Points, in no order, along strands that fork and pass close to each other.
Two points are linked if the straight distance between their rows is under 63.2. Some points are linked to none.
z_955: [  8  33 -14 -58   8 -12  -4 -17  15   1   5  24 -10  37 -31  -2 -22  11
  41 -43   7 -17]
z_424: [  8  36   2 -61  23  -7   4  -8  27  -4   4  16 -31  54  -7 -22  10  -8
  26 -11  21 -18]
z_251: [  5   3  41 -10  31  -5  12   8  17 -31  11  -4 -18  31   8 -34   6  -5
   0  -8   5  10]
z_604: [-13  -6 -17   2 -12 -30  14 -13  27  11 -26 -10   8 -21  53  39   5 -19
  -8  33  15 -28]
z_277: [ 28  48  16 -41  23 -19  12 -10  36  20 -18  -2   1  13  10 -31  13  19
   9 -19  17  16]
z_502: [-35  31  16  14 -16   7 -16  -4  -6  -9  -9  11 -10   6   6  -9  -8 -13
  -2 -11  -5  -7]
z_367: [ -5 -24  25   9  17  12 -23  -4 -17 -24  38  -6  -4   1   9 -26 -23 -24
 -18   1  -3   7]
z_508: [ 16 -22 -29   8  -6   0  13  11   0  23   2  22  -5   9   0  40  28  13
  13  17 -17  15]
z_331: [-19  24 -24 -22  13 -21 -19   4 -11  -5  22  27 -12  19  20 -20 -45   4
  17 -31  12 -30]
z_211: [-11  28  14  10   6 -14   4   6   6 -23 -20   3   4  18 -10 -25 -10  32
  13 -49  16  -7]
z_631: [ 24 -47 -36   9  12   7  29   5  -9  -3  -1  13  22  -9 -13  28  15  17
   6   1 -17  37]
z_768: [-10  -9  43  41 -15 -12  -3  -3  -9 -29 -10  -7  25  -6 -14 -15  -6 -15
 -10 -12   9  15]
z_898: [-24  15   8  -5 -39  -3 -20  30 -24  29   9  -1 -13 -37   0  16   5   6
   8  22 -14 -28]
z_737: [-17 -31  -5   5  -5 -29  10  29 -19  13 -13 -15  14 -26 -15  27  10   4
 -25  29  -1 -29]
z_865: [ -3  -8  37  15  26   0  -6  -1  -5 -33  25   2  -2  21  10 -31 -18  -8
  -8 -20   9  17]
z_52: [ -5  12  -7  11  -8   4  13  -4  10   5 -40  -4   8  17 -47   5  20   0
 -12   1   4  -5]
z_223: [-21   4 -45  12  -9 -34   7  -4   6  -4 -30  10   5 -25  32  10 -21  20
   0   0  11 -28]
z_741: [-12   3  43  -9  -7  27 -14   5  -7 -11  11 -12 -18  14 -23 -14  17 -18
  -3   5 -16   3]
z_647: [ 12 -13  13  -2 -27  -6 -19   4   7  24  10 -20   6 -42  57  33   5  -4
  15  21   1 -25]
z_124: [ 55  23 -14  -1  20   9  11 -37  10   9   5  -5  36   6 -14   3   3  31
  -4 -34  26  19]
z_228: [ 29 -26 -17   7   8   8  17 -32   1  15 -15  -8  53  10 -38  13  11 -23
 -16  16 -10  28]
z_466: [-29  29   0 -14  -1  11 -18   5  -5 -17   7  14 -29  26   5 -14 -10  -9
  16 -13  -2 -17]
z_276: [-13 -20 -16  -4  -3 -44  17  29  -2  11 -14 -11   8   2  13  35  27  10
 -11  35   0 -43]
z_586: [ 43  41  13 -21  14   5  -2 -19  22  17  -6 -22  10  17   6 -20  21  20
  -7 -17   7  13]
z_836: [-15   1  26 -18   6   8  14  17 -13 -27   2 -32 -27  17  14 -52  13  -9
   3  22  23 -25]
z_233: [-18  13 -11  19  -1  14 -21  10 -13 -12  11 -10 -13  -6  13 -25 -25  22
  -8 -23   3  -6]
z_870: [ -2  -5  -2  -2 -37  -3 -10  21  -9  14   2  -8  -5 -37  25  34  19   4
  11  29 -11 -28]
z_106: [-22  16  40 -26   0   6  10  21   2  -3 -11 -45 -25  20   1 -47  19  -6
  -3   1   2 -11]
z_548: [-12  -4  27   8 -22  21  -6  11 -25   8  -9 -13  10 -27 -49   6   7   1
  -8   5 -15  -6]
z_584: [-12  11  22  24 -10  23 -17 -24  12 -39   8   2 -10 -14  13  -9  -6 -27
 -16 -11  -5  27]
z_9: [  3   2  27  34   6   0   3  11   0 -25 -14 -16   7  13 -16 -22   0  26
   4 -39   8  17]
z_382: [ 20 -33  -2   2   1  23  -5  -8   0   9  -6  -1  31  -1 -42  11   9 -13
   3   1 -22  33]
z_82: [  5  -1   8   7 -27  -2  -3  -3   0  32  -6  -9   1 -72  23  26 -15 -17
  -8  27   0  -6]
z_96: [-31  20  -5  17 -15 -12  -1  -6  -6 -10 -23  26   6   8 -12   5  -4   2
   3 -10   7 -12]
z_927: [-28 -18  -6  14  -6 -31  14  -1   3  -9  -3   4  10 -32  13  36  14 -18
 -26  49  -5  -4]
z_329: [ 17  19  -5 -22  24  28  -1  -6  12   1  26   8 -38  49  -9  -7  16  -8
  11   5  10   6]
z_218: [ 43 -29 -24   9  22  16  10  -9  -5  18   6   3  28  16 -27   7  -8  24
   8 -23  -7  33]
z_238: [  3   7  22  13 -25  23  -2   0   0  -1 -30 -21   6  -6 -47  -2  30   2
  -3  -4 -10   6]
z_192: [-24   7  50  20  -6  -2 -13   7 -14 -11   3 -22   8  -1   1 -30 -16  -8
 -13 -14   5  -5]
z_299: [  7 -26 -38  -6  27 -41  60  16   0 -13   8   8   0  19  21  57  28  13
   2  19  14   0]
z_396: [ 11 -19  -1 -26   4  47 -19  18 -12  13  34 -21 -27  14 -29  -9  12 -19
  -1  16 -14  -5]
z_481: [ -3  -8   5  18 -19  14 -10 -10 -19  -8   2  -5  12 -75 -10  16 -17 -11
 -11  13  -9   8]
z_47: [ 40  16  36 -33  38 -20  20 -14  44  10   9   3   1  27   3 -24  16  -5
  -4   6  11  34]
z_628: [-16  -4 -32   1  -5 -39  18  21  -4   5 -10  21   5   7  23  31  13  16
   4  21  -1 -26]
z_734: [  0 -14  35  18  25   0   1   3  -9 -12  28  32   7  28  -4  -1  -7  -5
   1 -11   2  34]
z_971: [ -7  -7 -14  31 -11   9 -20   3  -7   3  11  -5  -6 -32  23  -9 -32  13
 -15  -9   0   5]
z_877: [ 25  16  11 -16   1  26  -6  -3  13  15  -9 -27  -8  28 -14 -19  20   6
   1 -15  -2   9]
z_882: [ -3 -15  37   5 -14  22 -26   0 -11 -44   1 -21  12 -37 -21 -10  -4 -21
   5 -14 -14  27]
z_298: [-16  -5 -16  27  -4 -17  21 -22  10  -3 -20  15  11 -37  22  20 -13 -21
 -29  31   4   5]
z_501: [ -2 -39 -11  24 -13   2  -7   8 -16 -20   3  -2  18 -43  -6  19  -5   2
  -3  13 -19  16]
z_590: [ 12 -31   7 -12   2  45 -19   0   3  -9  14  -4   4   2 -31   5   9 -22
  11  -2 -29  31]
z_593: [-34  25 -23  11 -10 -23  -1 -26   0 -14 -32  36   7  -8  12   3 -29  -5
   2 -14   1 -18]
z_240: [  9 -33  12   0 -16   2 -21  14  -8  17  24  -3  10 -44  39  22  -3  -5
   5  22 -19   4]
z_700: [  1 -48 -17  17   4 -19  20  22 -18  22 -15 -13  24  -8 -29  11   4  22
 -13  15  -4 -10]
z_987: [-27  22   8 -16   9   7  -5  -7  -9 -35   7 -14 -27  20  27 -48  -7 -17
   0   2  25 -32]
z_531: [ 13  17  -1   0  -1  19  -1   4   8  21  -5   7  -4  34 -24   5   7  11
   6 -11  -3  10]
z_976: [  9 -13 -36  19  10 -10  26  10  -3  18 -20   6  13   9 -25  18   9  28
 -11   1   4  -6]
z_443: [ -5   2 -14  -2  -2  15 -18  -2   6  21  29 -11 -34 -26  39  -4 -37 -22
 -12   8   4   5]
z_35: [-21  21 -23  -7  -5 -11 -24 -13  -1  15   6  21  -9   6  35 -17 -50 -11
   7 -17   0 -21]
z_555: [  7 -60 -31   5   0  -2  10  11 -10 -21  -9   3  26 -30   3  36  19   8
   6  21 -26  22]
z_812: [ -5  -6 -14  12 -15  13 -14  -1  11  36   2 -20 -19 -44  41   4 -38   0
  -3  -3  -3   1]
z_183: [-20 -17   9  21 -17  -8   3   2 -14   2  -8  22  10 -18 -12  19  10 -14
 -15  34  -9   1]
z_745: [-19  18  -5  -6  -1  19 -16  20 -13 -25  15 -34 -30  12   2 -37  -4  10
  -2 -26  10 -25]
z_696: [-14  29 -10  -7  -4 -14  15 -13   5 -14 -33  37   2  25 -28   9  10   7
  22 -22   5  -9]
z_453: [ 27  25  -3 -44  31  16   8 -10  35  -3   7  -6 -28  40   0 -27  24  -2
  11   1  17   6]
z_998: [-26  11  22  -6 -27  11 -17  18 -36  23   5  -8  -6 -12 -27  -1   2   2
   1   3  -5 -25]
z_262: [ 39   6 -11  10  -2  18  10 -19   6  11 -26 -27  29   6 -29  -4  18  19
 -15 -18   9   7]
z_901: [  7   5 -23  15   3  -5   6  16  -8  12 -12   7   3  13 -20   2 -12  45
  12 -24  12  -7]
z_415: [-10   4 -31  -6 -17 -47   8 -14  20  15 -31  11   7  -8  62  26 -13 -14
  11  19   3 -37]
z_215: [ -1 -12  -5 -12  -8  39 -28  15 -13  -3  25 -11 -17 -15 -22   5   9  -9
  -1   4 -28   9]
z_2: [-13   1  34  15 -19  19 -20  -8 -23 -13  10  -9   2 -45 -11  -3 -21 -23
 -12  -1  -9   7]
z_465: [-27  19 -29  -4 -28 -21  -9 -25   6  23 -30  26  -1 -14  32  -5 -35 -15
  10  -7  -8 -17]
z_428: [ 38  -1 -22  12  22   3  13  -7   1  31   0   4  18  15 -23   8  -6  39
   0 -27  21  12]
z_33: [ 14 -44 -20  10  13 -25  39   8 -10  -5  12  21  13   3  22  48  22  13
  13  17   2  19]
z_575: [ -5 -10 -13  33 -10   1   8 -13   9  -2   4  24   1 -32  37  24 -15 -11
 -10  16  -7  25]
z_257: [-14 -23  -3  18  -3  -2  17   4  -9  -7 -17  -3  13 -10 -46  20  18 -16
 -26  30 -10   6]
z_692: [-22  19 -23 -20  10  -4 -12  11 -22  -6  28   3 -25  29  16 -35 -32  -9
  14  -1  24 -47]
z_423: [ -9 -11   3  10   9  27 -21 -16  -7  -9  36 -11 -21 -17  29 -21 -32 -35
 -26  11  11   1]
z_253: [ 54  33   6 -11  17   2 -11 -34   5   2  13 -11  44   5   5 -14  23  31
 -12 -20   5  10]
z_753: [  0  -8  -9 -14   6  26 -13  12  -6   2  41   3 -39  38 -12  -7  12 -14
   5  15  -6  -5]
z_597: [ 27 -43 -30   4  11  26  -5  12  -8  14  16   5  12  -1  -9  10  -2  19
  13 -13 -24  32]
z_23: [  3  35 -15 -31   2 -14  11 -13  12  18 -22  38  -1  37 -34  13  -3  11
  38 -21   2 -15]
z_596: [  0 -45  14  -2   0   1 -16  19 -19  15  27  18  11 -19  12  17  -2  -5
   9  16 -28  17]
z_694: [-11   2  36  15  -8  16 -13  -2   5 -50   5 -24  -5 -17   5 -29   8 -14
  -3 -14  -8  25]
z_776: [  1 -15  16  40   0 -10   8  -1  -6 -24 -13   1  26   9 -37  -6   0   8
  -5 -20   6  17]
z_46: [ -5   0 -25   9  -4  -3  27  -1   5  11 -26 -12   7   5 -52  17  26  -5
 -36  28  -1  -6]
z_677: [ 38  -5   3 -36  11  37   1  -4   8   0   6 -57 -18  22  -2 -47  26   2
  -6  11  12 -10]
z_656: [ 38  46  36 -28  25 -38  12 -23  36  15   6   6  18   0  16 -24  19  16
  -8   3  16  33]
z_546: [ -9  -7  -4   6 -21 -20   5  -7  15  31 -33 -13   0 -50  35  29 -12 -17
  -9  24  14 -29]
z_166: [ 24   0  50 -18  30 -18  18  10  31  -7  -5 -11 -19  29   1 -37  16  -8
  -5   4  -9  31]
z_344: [-10   8 -30 -12 -23 -45   0   8   0  10 -15  33   8  -2  38  25  -4   2
  28   8 -10 -38]
z_835: [  3 -25 -16  24  -4 -19  16   1   1  -6  11  21   8 -21  45  37   6   6
   5  25  -5  13]
z_612: [ 16  38 -10 -26  10   7   3  -9  21  25  -2  19 -11  38 -16   8   2  15
  20 -19  13   3]
z_377: [-19  14  11   4   6  15 -10 -15   8 -30  17  -6 -31   1  32 -30 -18 -27
 -19  -6  15  -8]
z_293: [-13  26 -21  -3   3  -6  -7   8  -6 -14 -12  23  -5  21 -15 -11 -22  34
  25 -40   6 -13]
z_559: [ -4 -25  12  12  12   3  -5   9 -12  14  31  34  -3  12   2  14  -1  -6
   2  10 -19  22]
z_781: [-10  29  12 -34  10   1   0   9   0  -1   8   0 -26  50 -10 -22   4  -6
  20 -18   5 -18]

Follow the links from the first point to the second, and from the first to the third. Name the last point that the two ways share.
z_2; z_396; z_331 => z_96
z_240; z_124; z_971 => z_865
z_33; z_106; z_656 => z_865
z_692; z_106; z_481 => z_586
z_546; z_424; z_745 => z_586
z_331; z_753; z_631 => z_96
z_998; z_2; z_737 => z_428
z_647; z_546; z_776 => z_901

A fork is a point with three links, a tip a point with one. Leave the first point through the second and follow the links. Name the first fork or tip that comes.
z_466; z_781 => z_228
z_238; z_52 => z_299
z_46; z_52 => z_865
z_82; z_546 => z_901
z_228; z_382 => z_96
z_218; z_597 => z_584
z_694; z_882 => z_428
z_901; z_976 => z_82
